A landscape with many valleys, sampled at points; each row gives a point and its height.
A ball rolls from a point to whichever of its 2 nearest points has the largest drop for the distance, and stops where none of them is lower. Distance is the straight distance between rows; heights are no part of it.
vigev (h 199): 114	108	108	103	95	97	124	90	119	100	127	92	128	117	105	118	92	81	142	93	115	86	118	98	97	89	122	113	114	84	134	84	122	107	61	113	131	117
kal (h 403): 113	80	98	100	113	78	101	101	81	96	89	113	114	100	94	132	124	92	107	115	99	102	103	99	101	96	76	88	96	109	96	111	94	99	83	163	84	128
Ditob (h 491): 87	109	78	103	87	112	95	121	70	108	76	112	109	67	111	90	117	113	96	78	94	82	95	101	82	93	80	123	63	130	99	87	84	98	106	96	70	115
fako (h 382): 76	95	114	119	90	120	111	112	89	94	103	97	69	104	64	106	90	101	122	129	122	106	101	88	123	94	121	98	108	81	120	110	103	118	77	80	122	104
sig (h 331): 76	94	54	112	105	104	107	121	98	87	77	98	77	130	109	63	95	68	79	110	102	112	90	94	104	114	129	80	128	79	106	98	86	86	111	79	96	68
mides (h 566): 116	90	99	93	122	117	108	84	103	110	109	152	124	111	110	104	82	102	61	108	87	89	119	72	99	98	65	116	81	84	103	113	96	74	143	90	107	75
dus (h 476): 116	96	122	95	101	73	84	88	98	84	118	99	120	111	104	120	101	107	74	100	99	122	122	102	109	101	96	96	119	102	78	112	98	84	118	104	113	102
kibol (h 498): 95	126	85	70	101	71	92	105	114	99	86	73	105	95	116	93	90	90	99	94	90	95	107	114	104	100	112	91	78	133	81	97	107	87	91	106	96	121
luk (h 549): 106	112	112	105	124	128	126	114	99	75	112	127	72	109	81	130	114	118	120	118	81	84	90	105	82	102	94	125	98	66	133	82	72	90	100	92	93	103
nizok (h 363): 137	81	102	99	124	123	82	105	114	133	111	87	89	117	68	81	107	105	111	93	107	114	76	90	111	135	81	81	87	80	128	116	111	130	82	116	91	71
zepaz (h 266): 106	88	82	109	111	74	109	126	108	93	105	81	116	116	114	115	78	71	130	91	130	95	114	110	103	100	98	96	74	107	129	105	137	113	68	116	110	127
goga (h 324): 95	103	98	99	101	72	108	117	105	62	112	92	109	114	132	134	79	70	115	90	121	100	126	114	90	91	110	105	108	111	108	106	113	94	97	95	108	116
pifu (h 328): 66	89	97	98	94	110	93	114	116	101	105	86	74	98	86	63	93	110	128	92	82	95	102	96	90	109	107	130	114	103	114	90	80	111	101	65	111	103
Nal (h 404): 99	93	52	120	132	89	92	119	112	100	88	95	88	126	116	66	108	63	84	96	76	98	88	98	88	130	74	87	105	88	121	105	68	81	121	93	65	70
roz (h 440): 84	82	103	113	91	94	92	117	46	86	84	129	98	96	78	107	98	102	82	116	123	113	110	95	111	86	93	109	75	118	86	108	91	92	119	75	108	114
bek (h 195): 76	115	96	94	86	108	83	102	85	85	92	98	98	94	103	63	89	106	77	92	102	100	109	110	105	97	124	121	89	117	79	78	89	82	116	46	113	94
Lodip (h 357): 97	68	77	98	123	96	90	131	85	90	100	105	63	108	86	106	92	91	93	117	94	109	97	109	90	119	75	82	70	100	101	128	104	116	118	89	93	89
vafon (h 443): 84	102	53	86	109	77	109	107	118	105	82	99	104	99	139	82	86	70	88	92	77	91	106	95	82	97	83	94	83	111	89	105	88	78	117	114	67	106
Gavav (h 349): 58	65	97	117	77	111	96	108	71	95	88	106	69	102	81	68	104	106	89	118	102	129	104	83	108	95	123	112	140	100	94	104	74	105	134	61	104	69
zonum (h 455): 110	79	90	88	110	113	91	97	118	121	99	121	104	91	129	116	66	120	109	81	129	78	101	95	87	96	67	96	46	100	107	130	143	124	113	98	88	81
kares (h 654): 135	119	113	73	113	75	87	65	118	105	117	114	151	98	116	125	104	108	71	94	101	86	109	95	102	98	69	95	90	111	69	105	119	80	98	125	119	110
rana (h 333): 92	77	88	105	123	114	107	138	100	81	99	96	42	106	67	107	102	95	120	124	90	108	88	115	93	120	91	88	76	80	129	114	88	121	109	77	90	98
zed (h 336): 125	101	105	98	131	121	89	112	116	96	109	90	75	113	86	99	98	100	114	95	101	105	75	117	98	125	93	88	83	73	122	103	105	120	87	99	88	91
nalob (h 461): 67	76	111	112	64	89	103	105	95	97	99	81	89	92	85	99	99	102	149	106	114	103	117	100	106	78	127	116	124	121	115	98	108	135	73	96	127	116
zepi (h 346): 100	82	109	94	89	74	66	92	83	107	98	86	109	85	96	97	107	112	86	88	105	118	102	105	109	101	84	91	93	135	60	118	101	113	106	118	85	99
sigek (h 562): 113	99	111	106	120	130	111	115	94	88	96	116	84	101	72	132	109	108	130	116	102	83	93	102	94	106	87	106	75	80	132	95	101	113	80	99	100	114
Zudo (h 425): 102	93	65	88	124	93	114	109	137	113	104	106	86	113	128	77	69	78	68	107	86	94	115	99	91	109	81	84	72	78	103	119	119	81	124	91	99	84
zor (h 456): 96	105	99	102	98	113	94	118	54	103	83	119	107	83	76	115	106	119	94	105	118	94	103	99	111	87	85	116	46	117	92	96	111	101	96	79	114	122
Favas (h 279): 110	121	130	100	93	107	108	76	135	105	114	80	78	101	77	112	106	110	132	112	83	88	78	83	102	101	129	76	144	67	111	96	102	120	70	122	109	105
peg (h 392): 124	96	97	68	122	96	111	100	124	135	98	96	92	102	87	111	104	112	115	123	87	91	105	91	108	102	91	89	69	107	105	107	129	108	72	138	114	127
viv (h 480): 97	98	98	77	109	114	96	104	99	110	84	117	66	83	103	97	100	118	77	103	85	97	83	101	98	100	91	88	74	101	76	114	92	90	128	98	73	88
zilus (h 504): 103	116	89	55	118	104	101	119	117	120	83	94	59	78	95	124	93	127	100	127	89	85	96	105	99	100	99	77	37	104	77	110	127	107	103	86	99	122
zag (h 347): 87	82	84	129	105	106	105	102	71	98	86	103	97	131	94	70	114	81	63	111	110	132	91	87	124	111	115	93	138	79	98	96	82	85	121	88	93	61
sop (h 631): 124	121	127	101	94	97	120	59	112	96	112	130	128	106	115	140	117	107	85	100	98	87	113	91	92	81	105	96	160	84	91	87	89	64	102	136	98	92
buta (h 388): 118	95	103	93	106	116	97	104	103	132	99	91	98	97	73	97	112	107	118	102	110	103	86	84	114	103	94	88	86	96	111	113	117	126	73	130	106	102
gogek (h 413): 111	110	79	89	98	88	89	112	113	123	81	68	95	84	131	109	84	82	111	74	125	97	81	126	99	98	103	75	60	118	85	112	138	120	83	131	65	106
nokeg (h 361): 95	100	100	101	91	125	112	115	129	111	104	91	89	89	113	107	80	103	151	80	121	87	107	105	95	92	111	112	85	93	135	94	131	126	78	87	109	104
nalo (h 430): 107	83	83	88	99	80	82	98	102	124	95	84	109	94	132	104	74	87	92	84	120	99	98	102	98	102	93	72	62	120	71	128	143	116	97	117	81	93
fumok (h 533): 111	126	86	85	105	90	85	97	88	118	101	96	127	93	93	95	92	108	83	100	95	88	109	93	110	94	87	113	55	118	81	92	119	81	87	85	131	124
linu (h 452): 116	67	136	105	109	76	82	90	83	69	116	115	112	108	101	141	100	112	83	94	110	123	112	114	110	105	67	95	105	106	79	127	104	99	125	109	88	94
Tagug (h 600): 81	95	127	140	58	101	115	76	64	98	97	91	114	101	74	105	111	105	105	118	127	123	102	102	119	75	152	86	142	97	87	88	104	120	83	95	139	97
fet (h 238): 102	111	88	108	94	81	120	113	108	89	107	82	115	119	102	111	79	76	136	98	127	100	111	110	108	95	132	95	100	100	121	91	119	111	58	102	135	132
Bif (h 233): 106	113	128	90	94	96	99	81	118	107	105	72	90	92	85	102	105	114	114	107	101	106	87	104	110	94	121	76	130	97	91	101	112	126	70	125	105	105
Letol (h 268): 116	84	126	132	93	101	112	83	97	90	121	97	120	121	116	112	114	99	101	91	115	116	101	92	108	106	113	102	155	81	114	82	93	103	95	116	98	83
Ren (h 685): 133	122	92	107	122	99	111	95	98	94	99	108	140	103	126	116	101	82	90	82	101	94	84	104	89	104	73	95	80	93	109	94	103	78	91	137	71	105
fel (h 678): 144	133	93	94	117	83	111	82	121	112	111	97	148	104	127	116	92	81	91	91	109	85	96	103	96	102	87	87	72	92	104	101	132	85	73	149	95	117
tis (h 289): 86	80	98	108	88	100	80	107	86	93	108	92	100	110	70	60	114	111	103	99	77	110	108	87	102	113	101	143	104	106	102	82	67	101	108	61	124	99
gog (h 535): 97	105	121	103	109	106	118	105	113	66	113	104	80	111	84	118	117	115	124	118	71	89	97	96	88	107	107	128	137	70	121	74	63	87	95	88	107	110
fana (h 312): 99	85	110	83	105	87	80	96	81	102	92	99	83	94	79	111	108	123	78	126	107	114	102	108	114	95	86	81	74	114	62	126	108	108	106	117	102	108
Sedam (h 386): 129	112	93	106	114	88	78	106	64	85	110	102	128	95	73	111	132	99	77	100	62	104	92	102	106	116	50	118	64	118	95	87	74	74	100	114	101	116
zoz (h 511): 98	109	65	89	100	51	87	93	90	105	86	66	119	105	120	76	91	72	78	105	97	106	106	101	117	100	110	83	79	135	63	105	108	76	87	106	111	122
fuvi (h 663): 144	116	96	96	129	84	80	82	104	108	117	112	151	110	114	108	90	91	64	92	85	84	105	88	103	102	52	97	61	100	96	105	119	78	106	112	112	101
seru (h 494): 94	101	71	62	117	105	102	114	107	116	74	100	52	82	98	102	91	111	81	125	81	97	94	116	98	104	90	74	36	104	80	115	108	90	124	91	78	104
rup (h 481): 83	94	131	94	61	88	96	78	112	87	113	75	98	87	97	110	110	116	145	92	99	87	117	115	89	85	132	116	143	121	99	88	95	130	81	94	125	113
Tofi (h 445): 105	126	99	78	116	121	116	93	125	102	106	128	91	99	93	95	93	116	104	117	84	81	98	93	96	96	98	114	83	83	110	92	102	81	98	87	106	105
vem (h 303): 111	102	77	88	122	81	100	89	110	93	89	93	87	113	72	89	123	89	80	128	56	117	90	105	117	114	94	81	112	86	83	95	68	75	107	141	90	104
Mev (h 249): 114	95	107	104	97	73	103	86	117	89	128	78	129	127	109	104	97	80	122	87	105	109	118	100	106	103	118	106	145	103	117	90	102	110	76	117	135	109
Bona (h 358): 84	74	78	113	107	132	109	136	109	108	86	99	59	99	78	82	94	83	116	107	100	105	84	87	92	114	99	91	97	73	126	116	92	119	108	85	81	85
gezav (h 605): 114	112	118	99	103	109	113	87	95	94	115	142	132	104	107	135	105	108	102	105	105	78	116	91	86	87	78	122	109	99	113	88	96	77	106	110	103	110
lur (h 450): 101	128	97	83	84	112	100	93	120	114	85	100	100	78	137	102	88	113	106	70	104	84	83	119	74	89	91	98	72	112	94	104	115	107	106	103	65	99
saru (h 514): 109	129	113	54	109	111	108	95	123	133	94	114	84	75	101	129	91	136	104	132	98	71	114	90	105	85	95	84	54	103	84	109	138	98	91	85	119	113
popu (h 306): 106	87	116	102	125	125	88	123	108	91	110	87	43	112	67	94	106	120	110	118	98	114	76	112	111	130	99	86	92	73	124	115	99	127	100	78	102	82
mok (h 408): 60	71	74	113	69	136	111	115	97	137	75	96	82	81	95	59	94	94	132	92	105	95	92	77	87	92	122	101	106	102	113	100	88	119	105	81	90	88
vokeb (h 617): 104	120	113	103	81	84	123	76	99	85	110	138	146	104	124	131	116	97	106	95	89	79	124	99	78	77	95	115	137	107	107	84	84	70	101	131	98	118
Reko (h 239): 84	114	77	97	86	108	79	105	90	107	96	78	110	95	110	60	75	91	82	70	109	101	96	111	100	98	111	105	64	120	88	89	101	94	107	50	104	90
tam (h 446): 93	77	68	109	104	75	72	108	68	117	82	95	112	94	122	99	82	84	83	80	103	98	95	104	90	93	76	88	53	127	75	131	113	99	114	108	70	99
Meki (h 222): 76	94	100	103	104	108	102	123	101	62	98	107	68	106	124	99	85	89	89	90	109	104	93	123	86	107	107	106	111	90	110	107	89	96	129	54	81	77
nubo (h 374): 123	127	103	68	125	85	105	97	123	99	101	89	94	93	89	138	106	109	111	125	86	91	103	110	97	109	87	83	73	105	100	102	112	100	74	130	106	127
kefe (h 282): 110	132	118	76	92	97	76	87	125	102	104	56	87	84	89	93	111	116	121	85	86	105	76	119	103	117	108	87	103	121	93	95	107	125	60	134	88	105
Nive (h 574): 97	95	141	138	72	119	112	60	90	114	106	96	95	103	82	99	111	111	88	108	116	119	90	84	108	95	145	87	158	69	103	88	106	114	104	96	116	68
sutu (h 189): 101	92	115	118	107	94	85	100	106	90	121	78	81	125	75	70	127	109	99	112	81	130	81	100	115	127	111	100	134	77	108	86	74	105	82	101	109	82
kezuk (h 337): 93	113	104	106	74	107	107	69	112	132	99	68	105	90	99	66	104	91	114	81	93	102	89	100	89	91	142	87	135	103	90	86	100	118	85	113	115	92
ker (h 378): 93	141	101	102	111	90	113	118	85	49	93	101	107	98	122	128	94	83	101	97	106	96	97	143	90	89	112	99	90	106	98	83	95	77	95	95	90	140
nezel (h 244): 66	97	103	97	85	100	78	113	91	74	102	96	81	109	81	73	94	118	90	114	87	102	124	103	110	110	121	131	109	114	87	83	73	87	120	41	128	99
Nug (h 313): 88	77	109	125	90	113	98	98	84	98	105	100	96	118	88	77	108	101	86	104	109	126	96	87	114	109	113	114	133	85	106	96	79	102	114	72	107	73
Fizol (h 355): 68	83	107	111	85	126	104	122	108	100	101	85	64	101	71	81	96	108	138	113	87	93	95	89	102	110	124	113	116	79	127	97	93	125	84	66	119	102
tuze (h 537): 91	83	126	106	68	94	88	77	115	99	115	73	86	102	91	70	108	117	103	87	90	122	109	108	105	101	125	101	155	94	90	94	88	119	113	80	116	69
Ral (h 353): 89	111	87	97	102	71	113	113	98	65	89	106	103	99	129	121	100	74	102	102	94	99	113	118	90	90	100	93	102	112	98	97	90	79	104	112	80	127
Zufop (h 483): 92	143	75	78	84	67	94	98	104	119	85	62	137	71	139	103	89	94	100	78	103	88	102	122	93	92	98	95	59	144	78	99	124	95	80	108	85	125
sosut (h 467): 94	126	79	77	83	84	107	89	124	131	83	94	125	67	154	95	86	101	99	64	97	79	104	118	74	90	92	90	60	134	86	98	131	97	112	108	68	107
Dud (h 451): 96	118	111	75	93	116	121	74	118	123	99	123	103	82	91	100	110	122	106	106	80	74	103	76	89	87	110	113	120	88	97	89	90	91	104	102	109	104
Golog (h 158): 77	101	114	102	93	122	117	104	101	70	95	119	70	95	117	111	96	104	91	104	95	96	93	96	90	99	112	109	138	82	100	99	83	87	140	74	74	83
banof (h 432): 90	111	103	90	81	112	121	87	103	123	90	119	104	76	88	109	101	113	122	117	100	68	117	78	89	79	105	114	107	101	106	90	111	100	82	108	118	126
zeka (h 522): 106	112	76	96	103	75	85	100	82	122	95	79	134	99	113	81	75	74	61	93	107	102	103	93	118	99	99	90	57	118	69	104	126	89	86	96	117	113
tivu (h 579): 121	97	108	101	117	115	102	85	119	99	116	140	125	97	139	108	82	116	85	77	97	76	113	91	85	93	48	113	77	102	113	112	107	91	136	90	92	85
teku (h 457): 79	69	92	128	92	89	89	126	48	77	92	103	110	107	96	84	108	95	88	96	113	122	108	110	106	97	89	123	95	123	102	98	83	96	116	71	103	99
Vel (h 526): 113	140	100	67	107	103	97	99	96	128	87	124	112	79	78	109	102	128	84	118	101	81	107	91	112	92	92	105	44	109	85	90	133	84	79	78	129	125
kis (h 410): 94	116	102	83	86	101	114	94	117	111	106	116	102	74	120	128	92	113	130	94	111	70	112	108	82	77	97	110	91	115	118	101	120	108	92	109	98	121
nito (h 505): 72	98	92	100	99	105	115	109	78	90	79	119	64	98	89	106	87	95	76	123	107	108	99	93	113	84	125	83	93	96	80	112	110	86	114	80	107	106
suk (h 381): 83	57	89	108	115	93	99	119	84	84	88	121	64	113	87	112	93	90	77	127	106	124	106	95	104	112	90	77	104	85	93	139	97	103	137	88	93	82
rus (h 215): 106	93	103	132	101	106	109	92	67	96	107	107	140	116	112	101	109	87	88	89	121	119	105	92	107	97	108	111	121	95	109	79	92	91	100	101	110	92
fimu (h 524): 107	144	101	107	91	104	113	89	81	106	85	131	134	77	117	117	122	99	70	92	100	78	84	104	89	87	94	98	96	105	87	82	95	69	91	126	79	113
geg (h 424): 93	95	50	103	118	82	99	110	121	83	92	98	109	118	138	61	95	63	73	92	64	93	113	99	88	111	81	99	103	94	106	97	72	69	135	94	74	79
Fale (h 253): 112	106	108	105	121	101	99	98	108	77	101	94	74	118	68	101	124	104	87	122	71	111	77	103	107	126	103	92	128	70	107	89	71	89	91	125	85	90
Nopiv (h 342): 117	89	92	102	109	85	98	91	112	105	100	99	103	122	96	78	113	90	74	108	84	122	99	85	112	114	99	86	131	87	87	101	83	85	114	135	85	84
Kan (h 670): 142	125	103	104	122	94	91	90	106	109	116	97	143	117	113	106	90	83	63	92	108	100	88	99	115	106	94	88	85	84	98	97	121	87	87	110	118	101
Kob (h 379): 119	79	75	109	121	99	95	102	124	116	107	97	104	129	117	73	100	76	83	90	86	99	107	84	93	121	73	94	116	73	124	110	94	85	116	105	83	68
nimi (h 383): 90	74	78	105	103	128	112	105	98	128	88	109	91	89	91	64	93	95	101	100	106	102	94	80	98	102	97	111	98	94	109	115	90	101	105	92	89	86
Runi (h 261): 94	111	89	124	92	115	104	100	68	97	92	106	120	99	109	92	97	87	92	85	119	99	84	98	96	91	120	116	94	103	106	78	89	85	101	83	95	98
logur (h 272): 88	87	72	114	98	96	71	122	76	112	86	83	108	107	99	59	88	79	89	76	116	114	97	100	102	116	96	94	78	116	96	107	98	110	100	62	101	80
tabep (h 376): 88	84	86	95	76	92	79	99	80	128	83	88	103	72	97	82	111	105	112	78	111	97	99	109	97	90	88	100	83	152	85	108	102	121	98	111	78	103
Mulaf (h 323): 126	128	117	82	106	112	67	101	116	115	113	71	109	82	76	85	124	122	116	76	79	95	72	117	101	126	87	110	81	112	100	86	88	120	69	118	89	102
les (h 518): 96	73	137	91	82	105	77	80	123	101	130	82	85	100	87	88	99	129	125	83	97	110	116	99	103	105	104	119	132	114	94	109	103	130	111	66	135	78
gusag (h 406): 69	63	107	125	81	105	113	107	61	106	93	106	94	99	75	108	97	99	111	123	129	121	106	87	127	83	116	100	111	101	105	125	110	124	99	95	115	102
gar (h 293): 110	95	105	102	99	77	90	108	95	80	120	88	125	104	130	122	78	86	133	79	124	91	120	116	94	95	96	115	82	122	117	104	131	121	88	99	112	122
gon (h 497): 118	112	124	96	111	84	76	92	111	55	122	98	112	120	111	127	107	107	86	94	83	110	113	119	105	116	83	118	114	99	91	89	83	74	110	90	106	108
pitu (h 393): 87	104	78	98	88	108	105	108	114	122	86	67	97	78	118	83	86	83	117	71	132	102	85	119	94	93	120	79	85	114	98	94	120	126	86	103	75	95
Tib (h 409): 102	63	102	117	106	93	105	116	80	83	94	129	99	112	114	126	92	87	77	103	124	115	114	94	105	95	88	96	110	97	97	120	93	85	135	98	93	87
Dof (h 350): 121	129	111	75	124	91	114	87	144	89	113	91	87	105	103	138	93	103	121	115	97	83	98	110	95	99	106	74	113	80	114	102	120	108	67	133	97	124
Dure (h 295): 97	106	98	110	84	86	104	74	105	106	106	76	128	110	125	77	92	79	103	81	112	112	117	108	103	94	134	91	143	109	89	89	105	105	87	106	130	94
fizar (h 611): 84	100	108	116	73	78	103	85	65	94	96	96	114	115	69	88	111	104	84	129	112	124	104	98	141	84	132	92	124	110	81	92	90	102	81	102	135	109
sen (h 270): 94	82	118	113	103	98	96	101	112	83	124	95	95	138	94	90	96	99	88	106	103	121	109	96	122	118	110	117	135	80	115	92	96	105	112	57	140	75
Pafi (h 462): 90	104	78	93	106	95	105	106	94	94	84	119	99	85	132	95	94	91	74	90	92	98	94	110	83	90	86	90	95	104	83	111	92	76	130	106	62	90
nezuz (h 301): 76	88	60	109	106	90	91	125	92	91	90	86	90	115	107	72	89	74	89	93	105	109	96	108	104	111	110	95	93	102	100	101	88	86	105	73	94	95
Dazok (h 311): 121	81	137	112	107	102	105	88	109	106	123	101	97	131	85	116	107	98	103	110	114	119	108	83	110	107	110	96	155	68	120	102	104	106	91	109	117	85
zolo (h 517): 98	95	115	101	105	91	92	109	103	59	122	95	92	121	94	105	109	105	102	102	75	102	112	106	97	118	94	135	123	89	111	87	63	85	113	79	113	100
lofif (h 380): 117	76	108	98	100	77	102	97	108	92	104	106	105	111	87	135	122	94	124	123	99	111	116	89	109	96	85	80	136	98	106	117	100	114	80	165	93	119
sune (h 507): 105	122	85	87	86	95	98	96	86	114	84	112	129	63	117	98	118	105	101	88	90	86	90	101	84	92	81	106	84	126	89	90	93	89	91	125	80	121
parel (h 585): 118	110	105	113	126	123	87	117	73	87	103	105	89	98	76	98	114	118	85	97	95	110	74	108	96	121	84	109	75	90	108	89	73	98	104	84	84	84
melo (h 488): 77	116	114	82	91	122	103	114	86	90	88	120	64	78	87	111	88	117	104	124	101	88	100	99	108	83	117	108	76	106	90	99	103	94	109	58	112	114
Mepum (h 475): 80	91	91	119	85	105	87	125	52	92	85	107	117	84	102	83	103	100	115	79	119	95	99	106	88	91	91	136	70	139	95	92	88	101	103	66	87	111
giv (h 351): 128	66	122	103	105	89	108	88	123	100	117	112	108	118	98	127	111	99	117	98	100	113	118	83	99	97	86	96	150	77	118	116	95	112	101	144	100	99
timo (h 280): 100	107	117	84	101	93	95	92	96	99	93	96	68	97	75	113	103	117	101	133	98	113	88	102	121	96	109	68	96	99	78	118	119	113	85	122	102	112
nazuf (h 572): 107	89	105	106	117	120	99	116	88	94	102	118	93	97	75	112	108	114	101	108	103	104	95	92	98	107	82	113	82	98	115	112	91	106	106	106	97	105
regak (h 216): 115	93	102	111	106	90	85	98	121	86	125	73	108	144	96	69	110	101	89	97	77	123	106	96	112	136	99	121	142	84	117	82	77	92	104	82	125	72
bitan (h 427): 57	62	65	120	79	103	100	119	85	114	77	88	92	98	92	51	113	82	130	101	99	112	89	87	106	105	124	92	129	116	106	104	77	116	100	101	91	96
Zel (h 553): 121	105	88	107	111	106	110	79	76	118	100	141	147	107	103	96	101	87	57	102	90	92	104	67	105	96	75	108	83	83	97	93	97	59	115	111	105	94
vefa (h 444): 63	65	75	110	71	91	106	117	104	99	97	85	88	99	102	78	97	79	146	102	107	109	118	98	98	88	124	104	128	121	113	102	96	129	92	98	104	112
Lisoz (h 407): 105	96	70	92	111	111	120	89	142	131	111	111	107	119	119	56	75	83	78	102	78	86	107	71	92	109	75	103	94	85	114	102	103	78	127	104	92	74
Lisu (h 439): 109	86	90	81	121	100	100	96	133	112	109	121	100	110	149	103	66	93	80	90	109	82	110	99	88	101	68	82	57	92	95	134	132	101	123	90	101	80
reruf (h 501): 96	87	135	91	82	87	85	85	122	79	126	92	89	96	91	113	108	127	129	103	90	99	125	105	103	101	104	117	138	108	95	101	95	120	103	92	119	103
niba (h 384): 98	90	106	79	99	116	101	107	128	109	107	98	85	84	101	108	91	113	142	101	93	79	113	97	92	95	90	117	86	107	114	105	114	131	95	101	106	118
ludo (h 556): 108	89	130	120	83	105	104	55	116	116	113	80	112	106	86	81	117	113	88	92	96	122	98	87	101	105	132	100	165	86	89	86	84	108	100	109	119	65
zoduz (h 473): 94	124	117	96	96	135	101	121	73	96	84	121	72	64	68	130	116	136	112	118	106	86	86	112	106	89	98	109	54	108	93	97	107	111	91	73	103	125
Bori (h 265): 94	79	121	92	111	118	104	107	115	93	109	109	44	99	79	116	103	115	104	120	97	106	95	101	103	110	97	91	123	80	108	122	95	118	120	94	90	88
toma (h 302): 80	136	102	120	89	131	135	104	89	100	93	112	106	95	100	90	91	88	105	96	115	89	91	97	88	84	134	112	105	72	111	66	97	85	91	79	104	106
Rer (h 338): 94	122	101	115	91	133	131	109	123	105	111	90	101	95	104	94	82	98	133	87	114	83	93	105	94	89	130	118	103	73	132	75	108	114	81	75	113	99
Laral (h 368): 91	111	95	109	83	115	96	94	113	113	91	73	92	86	108	74	93	96	112	71	98	100	81	111	85	99	127	100	113	98	103	82	100	123	89	94	88	83
fovim (h 588): 97	92	144	151	72	113	129	75	59	106	98	103	114	109	81	131	120	100	102	120	138	121	98	86	113	75	143	81	150	79	103	95	105	114	88	110	114	82
kod (h 267): 59	81	109	109	74	117	115	94	111	97	87	103	66	79	91	100	112	102	119	119	81	97	90	76	97	84	127	98	161	88	93	101	72	104	125	110	81	86
kivi (h 644): 135	116	118	84	106	88	104	72	114	114	117	120	141	106	100	120	113	109	76	104	92	89	111	84	104	92	93	98	123	94	86	96	99	75	93	147	112	103
fes (h 540): 111	134	94	109	104	99	117	90	62	99	89	133	145	100	97	106	111	89	57	110	107	95	99	85	107	84	101	104	94	92	85	84	91	51	105	118	104	102
bason (h 592): 132	107	125	101	115	98	105	79	113	86	117	123	125	114	130	128	92	107	81	83	102	88	106	102	91	101	77	108	108	88	106	100	101	84	122	108	93	86
kozuz (h 423): 75	70	98	110	86	93	101	103	54	118	83	116	100	90	75	98	96	105	84	125	123	118	114	82	125	79	101	100	85	125	75	127	111	106	103	95	118	114
kif (h 319): 103	121	114	78	104	101	120	89	148	92	108	86	70	102	106	110	87	96	119	110	83	88	94	106	89	102	130	80	134	72	115	95	103	97	81	115	101	106
tovet (h 202): 85	89	122	107	90	113	97	94	98	94	96	109	71	93	93	104	115	116	93	108	94	111	86	93	102	104	106	91	150	88	91	107	85	101	122	106	68	75
vatap (h 429): 103	123	112	81	77	113	90	74	110	117	90	92	98	61	127	89	108	121	112	56	95	83	81	119	76	92	99	97	106	123	93	99	99	119	101	122	63	87
res (h 405): 96	148	102	87	104	101	103	108	106	73	94	101	99	90	120	106	97	102	108	82	87	85	91	125	84	103	103	119	87	108	99	71	94	78	95	85	93	121
zefas (h 431): 101	56	118	117	96	75	94	111	77	66	113	109	118	110	111	133	93	91	101	94	134	113	123	108	106	88	86	107	113	112	101	121	112	113	115	98	102	104
keri (h 426): 100	137	86	93	101	105	111	107	126	103	105	95	110	104	116	85	90	90	102	92	97	78	105	112	92	94	100	107	81	94	107	78	107	82	95	84	109	116
Tona (h 411): 122	93	95	101	126	84	88	112	75	87	98	107	107	96	81	124	123	96	98	103	85	103	89	107	97	111	55	92	61	110	89	102	94	97	108	136	89	112
Belo (h 359): 130	131	104	98	115	93	74	101	92	101	105	83	126	97	79	90	130	108	86	88	74	102	73	113	101	129	70	120	64	117	98	76	80	96	74	119	96	112
seve (h 402): 97	99	104	102	74	129	78	96	81	128	81	89	92	63	105	80	108	125	109	66	109	99	72	110	83	90	99	96	88	128	87	105	103	131	109	107	61	80

Where does a ball stop that starts at each point below?
Dud => rus
Tofi => vigev
tuze => popu
Ditob => bek
fel => bek
zonum => vigev
fumok => Bif
luk => popu
Vel => Kob
zor => bek
Ren => bek

Call two points neighbours if one is among the 2 nearest of the other. Go from one point of each pair to the other, from neighbour to neighbour, staying as low as possible. Name the highest point that can't be avoided.
Golog and sutu => zag
Bif and bek => peg
rus and Bif => Tona
Golog and bek => nezuz
